The views of a scene show one set of named points, each view turned or mirrored, and shifted as a whole, with a little noise and some points left out.
In the rows, zero is written as 128.

Scene 1
View 1
zab: [117 118  66  73 124 173 182  90  98 162 174  74 153 109  88 205 150  81
 164  86 137 120 140 190 157 148 127 155 110  98 157  91]
kasi: [128 149 129 134 115 127 138 146 126 157 124  78 110 104 103 150 125 134
 128 157  81 150 164 134 101 116 106 163 171 107 178 144]
kiz: [ 64 152 181  68  61 166 159 157  57 200 164 126 127 116 175 148 185 110
 127 149  76  43  69 167 128 106 146 177 122 145 129  78]
fovi: [ 99 135 100  87 111 159 164 114  98 160 130 115 129 110 100 153 130 131
 119 153 105  89 153 151 115 140 120 176 112 153 145 132]
Berok: [117 116 110  38  84 156 182 155  76 134 137  89 136 100 123 190 165  86
 137  99 141  38  80 189 141 154 166 137 129 143 152 107]
kitog: [ 94 142  73  82 107 165 164 108  72 160 158 120 141 114 127 155 120 127
 103 138  87 108 167 174 162 139 106 173  99 112 137 100]
tiv: [101 157  98 124 103 131 142 139 113 135 137  84 130  99 120 151 113 143
 111 175  59 156 195 130 132 119  96 163 142  88 167 147]
lisi: [ 86 150 140  79  74 142 153 163  84 150 121 117 119 102 147 142 142 135
 103 175  77  62 127 143 114 128 132 165 136 151 147 138]
pez: [122 135  99 117 135 155 160  98 115 175 145  93 125 116  79 162 131 120
 145 131 107 134 161 160 115 131 105 177 127 124 158 124]
Zene: [ 89 155 119 114  99 147 150 125 106 168 146 102 129 103 120 152 134 134
 127 170  70 126 166 136 121 116 104 175 127 113 156 130]
Kugis: [108 123 165  50  68 153 173 171  94 155 146  69 127  97 135 195 201  69
 168 107 133  34  40 179 117 131 179 132 155 139 161 102]
lipur: [ 89 159 114 121 110 145 147 117 108 166 117 129 118 107 105 126 110 163
  96 193  70 108 188 122  94 127  95 196 116 157 141 157]
zep: [ 66 141 148  72  80 168 171 124 107 170 148  93 137  97 114 183 187  98
 174 156 115  53 101 133 100 126 143 167 111 161 150 126]
Pasin: [148 112  93  82 133 147 171 119 113 143 120  81 120 104  64 183 137 104
 143 107 155  86 129 173 103 160 141 151 138 154 168 140]
nug: [ 99 124 104  45  85 157 181 138  94 128 132  87 142  97 112 196 160  92
 147 121 135  48 108 163 130 154 154 147 116 151 155 129]
kizez: [134 141 103 124 139 147 144 108  85 194 134 137 110 127  98 118  98 154
  83 143  85 128 181 171 116 131  93 194 125 134 140 114]
dalot: [108 146 115 123 112 134 149 126 145 139 130  72 123  93  84 173 137 123
 158 164  94 141 167 118  96 123 110 162 150 116 178 163]
tima: [158 122 119 103 121 130 148 143 117 150 129  65 111 104  85 174 137 104
 143 107 119 129 126 170 111 137 131 148 176 105 184 130]
tam: [ 92 156 102 134 112 151 148 109 119 166 161  79 136 106 105 167 133 124
 150 160  72 166 182 133 127 111  92 174 130  85 167 127]
Ner: [ 74 147 176  98  62 153 155 159 126 163 178  37 142  88 139 208 214  67
 216 139  88 116  74 135 116  94 143 141 162  87 186 110]
vif: [ 66 158 184  76  62 146 154 167  80 176 121 135 115 104 158 134 165 135
 109 189  72  32  98 130  92 115 141 179 129 183 134 136]
foz: [158 114  83 113 142 135 159 115 145 136 121  55 120  99  47 190 128 107
 163 113 138 137 162 157  99 151 124 150 152 118 189 155]
sis: [ 91 138 132  71  66 144 168 168 113 116 151  50 144  87 132 209 178  82
 171 134 106  94 100 146 132 129 150 125 152  97 179 131]
kad: [ 88 151 168 106  96 150 148 131  93 203 136 129 111 112 126 135 156 131
 128 165  82  77 115 143  88 111 122 190 131 165 144 117]
nuf: [123 115 169  64  93 158 171 148  92 182 148  78 122 109 110 191 198  69
 176  93 141  44  44 191 103 133 169 151 156 155 161  93]
View 2
vif: [151 151 149 145 115 119 173 104 121 103 137 170 158 137 206 143 149 121
 128  99 165 129 126  84 101 176  85 157 120 212 161 115]
Ner: [188  95 176 101  91 108 151 129 187 102 196 190 189 161 134  64 187  41
  74 177 177 148 194 110 163 180 135 121 113 130  93 144]
kasi: [144 118 132 125 167  60 144 133 113 100  76 187 166 121 108 115 153  69
 123 153 131 146 129 127  98 158 153 152  89 137  99 145]
lisi: [143 150 136 148 131 106 183 104 119 111 121 169 169 149 178 124 157 122
 134 106 153 130 134 101 117 164 104 156 101 172 152 134]
Berok: [170 131  97 158  95 155 226 118 133 106 169 116 178 154 135  68 148 130
 144 139 183 168 156  89 198 146 109 142 119 115 131 164]
kad: [156 125 138 112 124 117 170 119 124  96 145 168 155 123 155 127 146 111
 125 105 153 155 121  71  92 142 104 148 110 175 122 109]
kiz: [190 130 147 107 111 156 197  97 144 119 196 174 154 174 193 119 176 117
 109 100 151 155 152  44 126 157 100 142 117 182 146  97]
zab: [141 102 117  91 114 124 202 124 136  96 161 138 190 119  64  55 140 112
 135 123 166 177 128  88 165  83 127 119  80  62  77 164]
Kugis: [202 113 113 155  82 159 196 130 151  99 199 130 166 166 154  72 165 103
 114 171 190 175 185  83 193 178 114 141 149 142 121 146]
Pasin: [146 112  91 159 115 111 186 145 106  80 123 118 171  97  89  83 115 115
 153 152 186 183 125 115 151 130 123 146 114 113  90 168]
tam: [120 116 159  75 151  61 146 118 134  98 107 202 189 120  91  95 153  72
 110 119 135 136 118 117  92 118 139 129  60 112  86 139]
kitog: [122 134 127  91 141 110 206  93 118 116 125 170 185 135 112  96 149 130
 142  76 134 141 106  83 125  95 118 130  59 105 124 139]
sis: [164 120 146 137  97 110 178 118 161 109 158 165 199 168 137  62 169  74
 108 164 178 139 178 130 187 172 132 135 101 113 117 172]
fovi: [124 130 126 124 126 105 180 116 112  92 121 155 172 110 124 110 130 123
 146 102 163 147 106  99 115 124 105 145  89 143 118 143]
nuf: [216  98 111 140  85 158 187 151 150  88 212 125 151 143 135  77 154  95
 114 181 193 200 179  66 171 168 124 138 162 148  93 131]
kizez: [133 131 108 105 178  88 177 117  87 103  84 170 150 106 102 135 133 123
 146  97 116 163  85  78  70 105 132 152  80 138 106 118]
pez: [132 109 124 102 142  85 162 133 115  89 115 163 172  96  84  96 128  98
 133 127 150 168 112  98 105 110 130 139  87 119  83 144]
tiv: [113 132 147 107 165  52 156 105 122 114  76 204 191 133 115 105 159  79
 124 121 123 120 117 138 102 139 141 144  55 119 117 151]
nug: [146 131 121 150  87 134 204 122 133  94 159 127 190 132 134  74 138 126
 146 127 194 152 143 110 178 138  98 139 109 122 127 169]
lipur: [104 144 146 119 152  70 153 113 101  94  81 185 168  99 139 138 130 111
 143  91 142 127  90 110  64 135 103 154  79 173 132 127]
View 3
kizez: [119 128 139 168 121 205 192 137 146 173   4 143 123 139  52 102  80  69
  91  55 137 125 165 111 108 124  88 118 111 132 104 139]
pez: [125 123 135 156 153 201 158 123 119 187  65 142 135 131  63 138  91  96
 124  87 167 112 137 124 103 127  89 135 134 121 116 109]
lisi: [141 113 127 171  73 131 180  81 125 121  73 143 139 121  59 119 122 111
  95  66 100 157 149 136 104 128 114 142 100 123 131 157]
tima: [153  97 146 170 126 169 147 113 127 179 111 145 161 167  92 120 100  97
 122 104 169 108 102 109 125 126 115 137 155 119 142  84]
dalot: [146 138 115 163 131 190 156  84 116 155 102 119 150 110  69 145 129 131
 121  87 179 107 125 110  94  96 115 158 137 110 110  93]
kasi: [143 148 130 169 113 189 168  99 138 145  81 115 159 131  85 122 122 104
 107  77 171  97 127  91 115  84 121 149 131 116 118  97]
fovi: [130 105 121 166 123 175 167 106 114 167  60 149 123 118  40 124  96 107
 113  75 132 141 157 139  89 141  96 134 119 123 111 133]
sis: [126  85 155 172 103 121 137  67  89 142 152 154 162 136  98 176 127 136
 124 118 129 137  90 166 122 131 113 163 129 105 159 110]
tiv: [105 143 131 197 100 211 173  95 125 148  68 108 140 114  82 157 122 126
  72  77 150 110 146 104 102  74 114 156 121 112  97  93]
kiz: [110 121 174 139  82  92 181  91 123 105  61 170 146 131  75 144 108  80
 119  66  87 165 118 183 135 152  86 139  76 119 172 213]
Pasin: [167  70 121 159 143 165 140 114 110 205 109 171 141 153  57 108  87 104
 145  99 154 132 127 130  92 164 106 127 161 123 128  97]
foz: [166  93 115 168 161 203 135 111 111 209 119 140 147 142  70 125  97 121
 139 107 193 101 118 103  94 126 114 141 174 119 112  57]
tam: [ 92 160 143 170 140 211 164 104 114 162  62 117 142 107  80 177 112 118
  99  88 172 100 133 125 106  85  93 159 122 113 104 102]
nug: [140  56 131 171 116 129 145  90  85 174 118 178 134 130  51 142 101 125
 134 101 111 163 125 170  96 175 104 141 134 118 143 126]
kad: [134 139 138 138 114 141 180 100 128 136  51 150 138 119  52 120 108  88
 128  62 130 139 140 150 106 132  92 135  98 121 138 179]
zep: [141 111 130 128 127 113 152  78  91 142 108 165 139 101  48 152 118 118
 157  89 129 153 121 181  92 154  94 149 106 115 156 172]
Zene: [113 145 137 168 112 185 174  96 117 145  60 125 139 111  67 153 116 111
  99  74 144 120 143 131 103  97  99 148 106 115 110 129]
zab: [ 89  70 164 172 168 184 133 129  87 220  94 173 127 147  79 177  69 103
 129 120 149 133 115 172 111 167  75 139 146 116 131  99]
Berok: [138  35 153 176 104 109 144  97  96 174 125 191 141 164  72 131  89 108
 131 106  93 170 113 178 120 188 106 134 133 120 162 133]
lipur: [136 151  99 166 105 197 193  97 132 141  34 123 121  93  30 107 116 111
  98  50 139 130 176 106  75 101 107 141 103 125  90 142]
Kugis: [155  67 167 139 103  72 142  83 102 138 147 188 167 159  93 138 111 100
 157 108 107 156  79 183 135 179 106 137 122 111 198 159]
View 4
Pasin: [177 140 111 108  92  62 168  61 141 137 144 168 155  67 121 102  91 165
  79 141 142 124 118 161 187  92 132 112 149 150 149 120]
vif: [111  81 125 145 132  36 121 107  86 234 133 129 100  97 166  77 113 159
 127 135  83 124 165 173 153 149 134 134 217 122 219 128]
Zene: [145  87 134 135  94  87 122 133 124 182 121 110 121 119 124 120  91 119
 103 145 117 127 157 164 153 153 137 148 139 137 163 101]
sis: [138 134  93  73  67  97 144  91 142 206 123 170 156 100 153 138 115 180
 118 168 156 145 159 116 142 167 168  90 149 116 146 157]
kad: [145 104 130 144 119  61 122 113  91 184 112 122  97  97 145 108 100 149
 126 144 107 115 158 177 163 121 139 139 174 135 205 113]
nuf: [167 170  89  86 114  64 148  55  98 171  97 185 115  63 164 127 119 207
 156 170 162 121 151 136 168  84 162  79 177 126 197 171]
Ner: [135 148 111  72  64 124 106  94 130 197  77 163 126 102 165 160 116 182
 163 206 164 141 184 122 113 167 177  92 125 128 173 150]
foz: [179 134 132  96  69  91 153  55 169 124 151 149 169  72  99 112  83 146
  62 149 151 132 108 154 167 115 122 126 109 165 120  83]
kitog: [176  85 107 151  99  71 167 164  99 169 121 116 133 136 108 127  84 123
  89 105 122 110 156 163 210 123 152 145 140 119 140 138]
tam: [158  90 143 127  71 113 116 140 141 160 111 102 129 127 107 142  80 109
  94 150 134 126 157 162 151 160 141 158 100 148 137  86]
zep: [135 126 116 127  72  70 136  85 121 181 102 174 126  95 176 106 104 191
 134 155 112 118 170 180 152 136 174 121 177 150 196 156]
pez: [176 114 133 133  88  86 136 108 131 138 120 124 127  99 110 124  82 132
  92 141 136 117 135 168 179 111 134 144 119 155 153  93]
lipur: [132  65 153 161 104  61 121 123 121 187 146  99 119 110 119  84  84 111
  78 124  84 121 143 192 160 151 111 174 165 147 176  78]
dalot: [139 102 146 111  69 101 117  90 160 171 140 129 145  98 121 110  87 133
  81 161 129 136 140 160 131 159 123 141 125 159 147  79]
fovi: [159  97 126 145  95  57 153 112 118 168 137 132 131 106 127  98  92 139
  85 121 106 116 143 180 185 120 138 142 162 144 166 119]
Kugis: [146 162  78  74 108  62 150  65 103 203 106 192 133  73 170 124 123 211
 155 174 162 131 161 121 159 113 170  72 187 109 188 182]
tiv: [143  70 138 124  87 100 126 139 139 195 145  95 140 124 104 123  83 101
  71 142 124 137 147 144 151 176 121 158 120 130 132  82]
zab: [208 142  96 119  65  94 180 113 133 121  99 160 153 109 110 152  83 161
  99 131 157 108 145 154 212  98 178 116 111 139 123 151]
lisi: [126  85 114 130 119  52 139 116 100 226 142 128 121 105 148  92 104 146
 107 134 105 127 155 147 160 152 133 130 196 112 185 129]
tima: [169 136 116  81 107  87 143  75 139 156 140 137 148  71 108 127  97 145
  93 159 171 137 121 125 165 108 116 109 125 130 139  93]

In a view up to two points have been moved. Name them for each view, in the order of its rows, or write none.
view 1 -> vif, kad
view 2 -> nuf
view 3 -> kizez
view 4 -> none

Scene 2
View 1
sep: [127 140 144 107 187 109 162 102 128  87  85  95 131 108  96 124 145 127
 108  93 125 104 120 169 121 114 116 134 133 112 120 132]
Vala: [152 161 130  88 123 112  97 147  70  53 118  78  98 158 121 131 149 125
 116 108 147 102 118 151 171  97  94 143 147 124 125 100]
Boges: [163 149 107  90  90 143 110 144  94  73 146 110  91 125 119 132 122 111
 124 102 132  84 118 161 208  96  62 122 138 140 153 122]
soga: [133 146 129 114 155 117 134 133 116  89 119  88 112 115 114 135 120 114
 138 103 120  90 126 178 167 110  76 143 140 124 135 132]
vonif: [107 197 140 103  89  88 159 109  50  54  73 118 129 103  67 106 176 138
  86 135 108 162 106 192  97 121 100 101 117  95 113 117]
diduf: [161 152 133  86 125 118 118 126  84  55 114  97 101 143 116 130 150 128
 100 102 146 100 115 153 160  95 106 131 140 126 130 104]
lutuf: [ 92 187 133 123 111 102 120 153  60  85  98  83 116 116 100 120 161 125
 138 132 101 139 126 187 145 121  61 134 136 103 126 123]
zek: [131 103 123  94 195 157 123 116 171 111 130  90  96 125 120 120 143 131
 134  73 139  49 135 125 186 112  79 148 152 155 148 138]
poso: [143 135 133 107 188 133 110 157 109  84  95  53 116 147 129 139 135 119
 138  89 136  85 131 143 176 106  92 160 148 111 124 120]
bepe: [132 162 109  97 110 161 122 168  76  85  80  90 127 117 104 117 152 116
 117 115 114 124 117 149 187 116  66 109 129  87 127 127]
Niz: [136 130 136 100 190 119  90 150 120  86 132  52  89 165 142 136 146 128
 149  88 154  68 138 134 185 100  85 176 159 144 129 112]
Dalud: [110 145 139  93 158 126 147 105 119  85  87 103 119 122  87 109 176 141
 101  98 127 115 121 147 125 124 106 122 137 121 122 125]
pagok: [113 128 134 108 196 142 143 130 134 106  73  82 133 114 103 116 159 130
 120  87 119 102 129 144 146 126  99 136 138 105 120 136]
Vezif: [124 126 120  94 159 159 161 106 146 107  91 123 127  90  88 108 155 128
 105  87 117  92 119 145 156 125  88 109 128 118 140 148]
ripa: [141 165 142  59 103 120 113 115  65  32  94 108  94 165  95  99 201 155
  72 104 160 122 100 123 134 108 122 115 138 130 117  81]
Pulev: [138 182 147 107 118  68 103 136  64  49 144  79  87 152 122 139 139 128
 131 117 139 104 122 189 145  93  86 163 153 147 126  95]
guno: [ 99 141 144  89 173 119 116 123 112  82  97  79 100 150 109 102 194 154
 116  95 143 106 126 124 137 126  99 144 152 135 123 109]
tig: [ 72 166 155 132 186  81 111 146  95  99 111  49 102 138 112 125 165 137
 164 120 115 114 141 180 133 126  71 179 158 127 121 123]
dar: [145 147 144 107 169 107 152 114 114  77  96  85 130 114 102 137 126 119
 115  94 126  98 123 178 134 102 114 139 136 113 119 125]
Zad: [150 106 135  79 209 159 164  95 152  81  63  97 140 118  97 117 159 134
  82  63 146  86 116 115 137 116 140 114 131 106 114 127]
View 2
bepe: [ 25 144 109 137 149 127 127 157 136 191 132 161  90  73 155 141  84 118
 104 100 113 173 115 186 163 126 137  87 143 105 127 139]
ripa: [ 66 119 124 134 137 140  90 152 137 167  96 156 167 139 159  93  52 154
  71 112 121 150 106 167 213 133 149 125 103 115  99  93]
dar: [ 66 153  91 134 160 155 159  93 131 165 142 125 156 119 169 134 117 149
 115 113 111 182 101 149 163 155 128 134 158 116 119 139]
diduf: [ 65 134 108 146 148 164 134 126 110 171 117 131 144 115 177 118  75 147
 101 115 108 161  83 175 176 129 145 126 130  99 108 121]
tig: [104 155  47 136 144 151 185 112 126 133 181 154 121  74 128 151  84 178
  95 137 131 190 122 140 130 167 142 115 137 124 135  81]
pagok: [ 37 119  83 124 177 149 164 112 154 176 156 136 125  96 130 141 125 153
 109 118 133 178 126 121 162 159 111 120 146 115 123 140]
vonif: [ 79 213 103 122 135  80  82 115 160 151 120 187 178 119 171 125  62 128
  96  91 119 183 150 187 179 153 132 105 162 143 107 110]
Boges: [ 62 136 102 178 166 182 143 144  83 191 112 136  99  84 193 140  61 121
 109 119 105 163  79 194 155 109 133  93 152  77 114 134]
Dalud: [ 56 131  88 135 175 144 129 113 148 167 131 148 154 120 141 128  98 155
  96 118 137 171 134 129 178 151 112 113 143 120 105 123]
soga: [ 62 153  81 153 172 172 170 108 115 171 147 131 117  89 166 152 101 141
 117 121 116 177 102 160 141 143 125 110 163  99 126 135]
lutuf: [ 83 191  76 137 137 117 134 134 129 155 149 178 116  75 152 144  61 136
  99 110 117 185 133 185 143 148 141  92 155 126 129 104]
Vala: [ 72 132 103 146 132 165 145 140 104 165 128 139 125 101 171 121  67 151
  96 119  99 166  78 187 171 129 163 128 118  98 118 106]
Pulev: [116 167  81 157 124 166 152 116  90 142 139 141 145 103 184 125  52 159
  97 123 100 177  80 190 152 140 166 131 136 106 116  84]
poso: [ 55 110  78 136 154 183 197 127 113 174 164 118  92  72 140 144 112 163
 113 127 111 177  84 152 144 145 147 125 129  95 139 123]
Vezif: [ 28 121  93 149 206 153 136 113 148 187 126 138 135 106 153 143 114 131
 113 118 143 166 130 123 169 143  83  94 170 105 107 160]
Niz: [ 73  90  73 152 160 207 196 126  95 161 155 110 106  93 148 135  96 180
  97 142 116 166  71 140 149 142 148 130 113  90 128 102]
sep: [ 60 142  85 131 175 147 151  87 148 165 144 130 164 121 151 133 121 154
 114 116 127 180 119 123 166 158 110 131 159 123 113 139]
zek: [ 46  73  76 171 210 215 186 115 103 187 140 107 111  96 144 152 112 161
 109 144 137 153  91 106 154 135  97 109 140  78 111 142]
View 3
Zad: [144  81 146 105  99 221  55 123 119  92 143 133 155  93  95 167  53 141
 120 200 126 143 123 104  62 127 137 149  61 166 135 179]
bepe: [100 105  98 132 108 165 112 127 187 108 171 169 150  94  95  95  86 133
 177 136 118 127 133 117  74 125 127 116 129 165 107 128]
lutuf: [108 108 121 129  99 137 156 143 160 106 125 143 122 114 104  84  81 164
 192 133 143 127 127 141  87 107 102 126 156 165 109  98]
Pulev: [139 130 130 122 122 173 157 163 166  91 105 116 142 151 141  54  60 176
 206 153 137  86 110 165  97 113 123 136 130 212 141 141]
sep: [126 102 153 105 101 185  98 140 120 103 114 118 118 109 116 145  56 170
 142 175 143 143 122 126  65 113 130 152  97 175 130 137]
zek: [109 124 148 136 109 181  39 163 153 146 138 103 143  99 161 115  70 167
 159 197 147 122 140 116  92 135 166 133  74 157 114 221]
Dalud: [125  89 141 113  95 171 110 134 124 102 133 136 148  95 103 127  65 152
 153 184 149 145 119 125  85 122 103 153 100 166 129 146]
ripa: [163  81 109 112 102 190 151 123 150  63 156 159 197 108  82  75  63 132
 183 198 141 109  96 147 111 131  68 156 102 198 148 159]
dar: [129 109 146 110 115 195 105 144 138  93 114 122 120 124 119 129  53 171
 153 158 127 124 118 131  66 115 144 141 105 189 137 128]
Boges: [ 89 139 108 132 133 173 107 146 198 124 170 141 156  95 156  64  83 150
 198 149 126  94 122 151  85 142 152 125 111 206 132 156]
Vezif: [ 88 104 141 115 103 171  75 129 137 128 159 138 135  62 124 145  73 151
 141 180 140 154 127 121  67 136 131 148  89 161 125 148]
guno: [144  96 150 130  89 163 105 157 133 110 107 112 150 123 119  98  71 163
 175 197 161 125 127 125 109 119  99 143 108 151 115 185]
tig: [135 112 153 137  87 144 129 175 139 117  75  98 107 154 124  91  72 187
 182 156 157 127 139 127  99  90 115 123 147 143  95 151]
diduf: [135 112 122 117 122 193 124 139 170  88 142 139 159 117 120  84  63 151
 179 168 128 102 109 146  87 126 126 135 106 202 142 154]
Niz: [148 124 141 142 111 193  75 175 169 120 107 103 147 152 146  70  70 167
 182 179 135  91 136 125 102 117 155 114 103 163 112 218]
vonif: [121  86 124  96  97 151 189 117 129  68 136 162 136  92  75 113  60 154
 174 146 144 146  99 155  79 115  68 163 145 194 139  57]
View 4
ripa: [130 142 145 157 141 132 147 170 108  68 119  82 104 177 177 155  71  81
 130 150  28 188 104 156  98 152 134 146 103 153 160 104]
guno: [138 114 183 133 176 112 176 131  79  89 116  97 129 153 175 132 127 100
 140 150  63 117 123 148 111 122 153 103 100 134 105 107]
Zad: [142 130 220 125 149 135 161 122 103  94 156 132  76 116 165 113 132  93
  63 172  52 172 131 100 159 119 118 135 102 108 122  96]
Boges: [115 163 136 205 169 145 104  82 136  75  72  57 153 120 140 164 106  89
 151 166  68 177 117 130 140 135 173 127 114 108  97 118]
sep: [108 150 176 130 157  98 163 109 100  95 130 131  89 126 158 129 146  98
 105 150  95 150 139 123 133 128 140 110  87 108 127 102]
poso: [168 148 178 163 137 133 154  96 117 117  92 108 139 129 153 122 139  76
 110 148  71 131 142 131 121 109 177 107 112  87 103 132]
zek: [135 108 219 163 195 153 143  79  90  91 109  86 139 105 163 116 148 106
 115 179  66 135 120 112 169 104 161 103 117 104  63 116]
soga: [112 156 155 161 165 112 144  82 118  96  92 102 128 117 144 137 146  94
 128 151 100 149 140 125 135 124 170 107 100 100 100 116]
bepe: [143 185 140 157 142  96 133 104 152  95  95  78 152 103 131 176  91  90
 130 162  48 150 150 115 126 127 162 133  90 110 138  92]
vonif: [ 86 196  85 131 145  56 152 151 140  63 110  97  88 155 149 191  83  94
 153 142  77 181 136 147  82 160 136 138  67 147 193  74]
pagok: [158 147 189 117 154  92 174 101 110 111 124 115 125 107 150 135 142 101
 105 158  73 109 155 109 128 106 151 106  87 103 115  93]
Vala: [142 157 138 184 141 139 135 120 125  91  80  83 137 161 161 145 104  69
 140 142  61 168 121 153 109 134 170 126 111 113 122 132]
lutuf: [118 181 109 145 153  69 153 110 132  92  86  88 140 138 140 180 114  94
 164 141  89 129 145 141  89 136 174 112  78 123 144  97]
diduf: [124 152 145 177 148 137 137 119 117  81  97  90 115 151 159 142 107  78
 129 148  67 183 114 142 121 138 154 128 110 118 124 119]
Dalud: [122 140 171 122 168 100 165 128 103  82 131 109 104 130 161 142 117 104
 121 162  69 151 129 126 128 133 138 122  90 133 134  86]
Pulev: [108 157 114 186 152 126 141 115 106  83  68  91 127 179 162 143 127  73
 164 125 101 161 116 173  91 143 185 106 110 114 118 140]
Vezif: [112 147 187 134 180 106 141  96 118  78 131 102 107  88 149 148 122 117
 107 182  66 155 137  93 164 124 132 123  90 114 111  79]

In a view up to two points have been moved. Name them for each view, in the order of its rows, or write none.
view 1 -> guno
view 2 -> poso
view 3 -> none
view 4 -> vonif, pagok
